Each scene shows the same named points in several views. A view is turned or mirrored, and shifted as a whole, has a little noise and may leave points out.
In the rows, zero is written as 128.

Scene 1
View 1
Mibi: [ 90 101 143 107 120 129 127 147 146 128 122  95 173 180 136 134  94 130
 160 131 129 179 147 127 168 108  90  86 137  73 177]
pinut: [150 130 118  77  82 124 116 114 154 114 159 118 120 142 112 209  55  96
 178 148 193 164 137 130 135 152 102  92 111  69 135]
tomu: [145 140 130  95  95 134 121 126 157 108 125 141 126 158 122 201  53  98
 170 131 163 172 148 144 130 129 108  77 133  66 130]
Gekep: [156 142 134  83  89 134 112 120 159 114 135 142 118 153 117 212  44  92
 168 140 170 172 148 142 125 133 116  69 137  67 128]
vegu: [ 52 103 201 189 103 140 133 142 198 141  62 174 145 175 126 167 131 178
 113  94 102 129 130 160 120 104 124 100 144 129  82]
gikit: [ 84 119 142 134 126 134 138 141 149  96 109 137 161 212 162 126  86 140
 143  96 147 181 157 146 149 105  95  83 118  64 184]
vefa: [ 44  69 189 150  99 127 121 152 181 163 102 101 173 153 119 134 142 177
 129 129 106 132 125 121 157 113 105 110 141 128 129]
sini: [ 81 105 160 153  81 129 132 120 185 127 115 156 128 149 114 190 115 156
 132 113 154 118 121 143 118 146 109 123 105 124  91]
Kodi: [ 89 111 113  94 113 123 136 133 142 116 142  86 161 161 127 149  94 125
 176 138 148 169 126 119 171 123  82 118 105  76 165]
lizan: [ 94 110 152 117 114 133 124 144 152 124 115 114 164 181 138 145  90 136
 151 123 137 176 148 132 151 111 105  82 133  79 168]
savat: [ 78  90 157 103 127 132 123 166 153 153 104  67 182 159 121 131 111 131
 168 153  87 184 135 112 186  84  95  87 162  82 165]
Mis: [122 102 161 113  75 130 106 123 173 134 141 136 136 157 124 179  73 131
 143 130 176 149 149 134 121 143 117  81 126  95 136]
Vut: [101  78 168  94  84 123 103 142 172 170 142  73 158 131 102 170 101 132
 160 169 130 148 130 109 163 130 104  95 146 108 138]
zov: [ 99  80 163  97 108 126 107 151 152 150 136  75 176 170 133 131  89 132
 159 151 131 178 151 110 168 111 101  67 145  79 192]
View 2
savat: [ 93 130 171 145 165 143 102  71 145 136 210 105 155  69 193 121  93 104
 148 128  95  98 102 122 119 117 120 159 159 141 143]
zov: [121 148 174 144 143 150  95  89 137 140 213  84 153 101 181 142 113 103
 119 118 100 105  98 129 141 126 120 140 182 130 142]
pinut: [160 161 155 137 154 149 127 124 151 109 163 105 129 147 153 156 181 136
  69 119 118 165 129 184 203  70 108 149 149 113 118]
gikit: [119 127 206 155 150 124 158  86 127 152 191  70 134  75 115 135 113 110
  84 138 140 125  78 120 149 102 136  98 163 139 148]
sini: [165  93 137 127 165 121 178 147 145  99 128 110  91 114 135 115 113 125
 109 155 111 161 153 145 134 110 129  81 146 168 109]
vegu: [117  56 150 139 164  97 188 117 130 126 114  88  80  81 137 102  62 101
 132 176 106 135 147 146  70 141 138  69 132 171 113]
Mis: [159 129 149 137 142 130 131 129 135 122 153  83 115 140 147 150 139 113
  82 132 106 150 134 172 155 111 121 108 158 128 117]
tomu: [132 145 172 150 163 131 146 106 138 128 149  87 122 127 141 149 162 128
  67 135 124 163 118 188 178  79 116 143 133 105 122]
Gekep: [135 146 163 148 158 136 140 110 143 124 142  87 123 143 145 158 171 127
  65 129 119 164 123 207 182  82 113 153 131  97 117]
lizan: [123 131 179 146 154 132 139  93 135 139 188  83 139  91 150 133 113 110
 104 133 115 122  98 133 142 110 127 123 162 137 139]
Mibi: [115 139 187 149 158 141 126  85 139 135 203  90 149  79 159 131 119 114
 112 125 118 117  90 123 150 104 125 136 164 138 144]
Vut: [134 134 139 129 152 152  97 109 145 118 191 104 136 113 197 131 112 105
 134 127  84 119 132 142 133 128 115 143 172 147 126]
Kodi: [141 153 171 135 162 155 128 106 151 112 206 114 146  84 157 125 139 132
 110 123 117 137 101 113 173  80 122 142 168 154 139]
vefa: [127  85 137 126 155 128 132 117 135 119 174 106 116  83 181 107  64  98
 156 148  89 111 135 111  86 147 130  94 170 181 127]
View 3
pinut: [ 80 122 192 100 193  92 132 147 108 161 129  79 111 140 171 191 111 149
 105 196 105 131 133 155 157 148 131 133 165 134  77]
Mibi: [105 113 145 105 184 151 143 133 111 188 166  96 109 153 133 159 180 133
 108 141 101 160 126 175  65 127  77  84 138 127  91]
Vut: [138 125 166 116 171 138 128  92 137 182 157 105 107 167 167 145 172 153
 131 147  95 177 162 153  86 137 120 147 124 156  79]
savat: [158 130 128 105 195 146 139 115 116 207 171 102 118 149 137 131 192 141
 122 128  95 179 160 171  49 139  85 123  99 162  81]
Gekep: [ 97 125 155  86 171  65 144 143 109 175 119  79 112 129 150 188 109 148
  99 194  95 119 157 154 154 150 135 119 160 129  94]
vefa: [147 134 127 132 142 161 106  52 171 194 179 118 118 145 166 115 196 129
 132 100  89 184 150 143  53 136 127 121 156 143 105]
lizan: [118 122 135 103 167 131 140 122 122 194 155 100 112 141 134 158 167 137
 109 142  96 151 140 168  75 133  97  89 147 128 101]
vegu: [142 148  74 131  97 113 105  38 187 196 158 114 131  92 150 112 170 107
 112  97  88 148 163 135  75 151 145  86 202 113 139]
zov: [134 109 159 100 179 149 151 121 117 191 156 103  96 180 140 159 176 152
 124 151  90 176 154 171  64 120  85 112 118 148  81]
tomu: [ 95 127 151  91 174  77 143 146 109 178 129  80 111 120 144 182 119 141
  96 183  97 119 157 161 143 149 122 108 162 126  98]
sini: [ 95 138 139 132 130 113  91  69 167 165 153 100 133 104 180 144 144 118
 116 126  95 143 132 131 120 150 156 115 212 112 121]
Kodi: [ 95 123 171 113 205 148 116 144 102 185 165  89 133 138 155 162 167 135
 115 146 110 157 110 167  84 144  90 114 143 139  83]
Mis: [ 94 118 166 103 142 106 135 104 144 169 135  97  96 149 165 172 131 143
 110 167  91 139 148 147 128 132 136 112 183 121 101]
View 4
vefa: [140 184 116  67 148 131 203 163 122 125 132 104 165 145  82 139 177 102
 142 134 142  66 134  66 117 118  57 133 139 154 105]
lizan: [149 156 125 115 141 150 178 143 138 119 125 118 145 171 157 135 127 149
 122 125 106  88 127  44  82 102  98 127 115 188  81]
pinut: [141 116 183 160 122 156 170 119  88 131 141 153 112 162 177 152  90 171
  85 107 132 166 144  74  89 115 150 112 129 166  87]
Kodi: [129 141 124 134 132 152 170 130 109 104 144 145 132 157 141 121 118 160
 103 115 123 113 150  31  72  72  87  98 126 171  64]
Mibi: [142 157 114 111 137 154 166 142 146 107 137 125 134 158 153 124 118 153
 112 126 104  83 128  33  76  91  91 122 120 183  73]
Vut: [151 164 132  83 128 151 171 156 133 125 161 123 125 139 109 125 122 128
  97 118 133  98 135  62 104 133 100 120 142 155  95]
tomu: [141 129 162 154 141 160 171 127 108 132 114 132 129 175 196 168  94 169
 101 121 112 144 126  78  90 107 146 132 120 173  92]
sini: [131 149 166 125 154 124 218 133  61 138  97 128 178 170 131 182 171 118
 151 124 151 123 141 101 120 108 100 133 130 152 111]
Mis: [156 143 176 128 133 143 189 131 102 145 125 127 142 166 160 156 128 144
 124 111 131 131 139  79 103 145 129 132 130 181 103]
vegu: [138 176 125  91 185 129 226 152  95 142  55  87 205 185 124 207 204  97
 187 151 132  71 109 118 129 100  76 171 120 153 123]
gikit: [148 152 121 137 149 146 182 127 141 115 101 118 163 183 183 140 139 160
 158 130  85  70 129  29  66  85  88 133 104 215  73]
zov: [160 162 122  94 127 155 161 149 162 119 157 118 119 152 133 102 115 146
 105 118 107  85 134  25  83 125  96 121 131 187  79]
Gekep: [146 120 177 157 132 162 166 123 106 140 115 137 116 171 196 172  83 168
  96 118 120 155 125  86  95 121 161 134 123 167  98]
View 5
vegu: [145 231  88 177 135 137 130  78  43 161 134 100 127 101 147 116 167 109
 123  49 160 140 162  73  92 127 194 133 123 137 154]
pinut: [158 171 181 157 102 106  74 162 156 138  88  92 115 143 136 133  96 115
 106 113  84  96  97 163  99 124  67 171 114 156 142]
Mis: [153 183 165 166 127 137  88 132 115 139 131  85 113 108 109 137 123 109
  91  89  80 108 122 129  97 140 114 163 116 172 150]
gikit: [121 204 184 172 124 134 130 127 133 128 170 128  87 109 114 131 113  83
 136 124 133 137 125  96 151  90 159 150 119 140 130]
sini: [135 197 122 169 121 123 107 100  84 155  68  83 113 119 149 128 151 103
 114  69 138 116 135 122  65 129 158 133 105 135 152]
Kodi: [156 180 180 151  91  90 113 154 156 123 100 127  96 143 146 126 107 105
 132 161 147 118 125 116 111  89 132 170 119 125 139]
savat: [204 200 147 140  92  84 140 159 117 122 161 145 123 132 139 111 118 138
 129 165 161 142 153  59 121  96 154 191 147 134 145]
Vut: [203 178 141 135  96  96 115 151 117 117 120 119 121 132 134 119 130 135
  94 154 134 125 152  83  71 119 144 188 135 151 157]
tomu: [155 190 168 165 114 115  85 150 138 151 125  95 120 127 134 129 101 114
 117  90  89 111  99 149 126 123  80 166 123 157 139]
zov: [186 179 179 144 100 107 126 162 133 105 162 134 110 124 118 125 110 122
 103 170 126 129 146  77 109 105 147 191 138 154 147]
Mibi: [165 195 175 152 102 102 125 152 138 119 148 133 104 128 131 124 111 113
 128 153 139 129 133  86 129  94 145 173 129 136 137]
vefa: [182 198 114 148 108 111 138 115  76 126 120 121 117 119 138 113 160 122
 109 129 171 140 173  53  64 115 203 162 129 136 158]
lizan: [154 196 167 161 110 112 122 139 126 125 152 123 106 117 125 125 115 111
 123 133 130 130 136  90 124 101 148 166 125 146 139]
Gekep: [160 185 167 163 115 115  75 151 140 153 123  86 124 126 131 132  97 121
 110  86  76 101  99 152 123 133  65 167 123 163 141]
View 6
pinut: [ 78 134 143 104 160  79 123 145 132 167  82 180  71 111 120 105 124 101
 139 122 112 117  93 175 156 131 160 107 139 146 108]
Mis: [104 131 130 126 165 121 138 121 119 135  80 136  65 103 111 110 103 142
 138 134 146 130 119 144 150 132 154 102 121 146  97]
gikit: [141  63 136 106 158 118 129 111 131 106 106 101 107 116  99 130  87 166
 113 127 107 162 112 100 150 108 100  79 144 124  85]
Mibi: [113  76 143 107 154 115 131 100 128 153  96 101 110 114  96 136 106 126
 133 115  70 136 132 115 112 122 120 119 143 102 101]
Vut: [ 94 129 132 126 156 134 140  76  99 167  82  91  81 104  99 140 114 129
 148 116  94 126 159 132  94 141 160 136 116 117 116]
savat: [114  83 149 113 148 145 138  84 114 172  88  70 122 112  95 148 121 121
 150 108  61 124 172  99  80 129 134 148 141  88 111]
lizan: [118  85 139 109 154 127 133 106 127 143  95 104 105 113 100 129 107 143
 133 121  97 138 134 111 123 123 125 112 143 115 102]
Kodi: [ 92  95 135  93 151  85 116 108 107 171 108 118  95 114  96 141 101 118
 129 117  58 129 116 142 108 132 125 105 147 117 109]
vefa: [129 122 113 121 143 160 135  83  59 142 114  51  88 113  93 159  95 186
 149 136 116 139 188  99  79 141 152 109 107 109 100]
zov: [ 99  87 144 128 160 131 143  68 135 154  70  91 101 107  92 141 112 111
 138 109  71 134 139 117 107 128 128 138 126 113 107]
Gekep: [ 98 120 152 103 165 104 135 159 143 156  79 183  83 111 123  89 134 108
 146 120 139 114 108 162 166 118 157 119 157 139 105]
tomu: [103 108 149 100 163 105 128 154 141 151  83 174  94 112 124  98 130 119
 141 119 131 119 108 152 159 121 149 108 157 138 104]
vegu: [172 113 115 105 144 180 133 150  57 111 137  78  98 118 113 131 105 231
 154 150 186 142 193  92 115 127 153  90 133 113  85]

In a view up to two points have been moved. Name them for each view, in the order of its rows, or write -.
view 1: Vut
view 2: -
view 3: Mibi
view 4: vegu
view 5: Mis
view 6: gikit
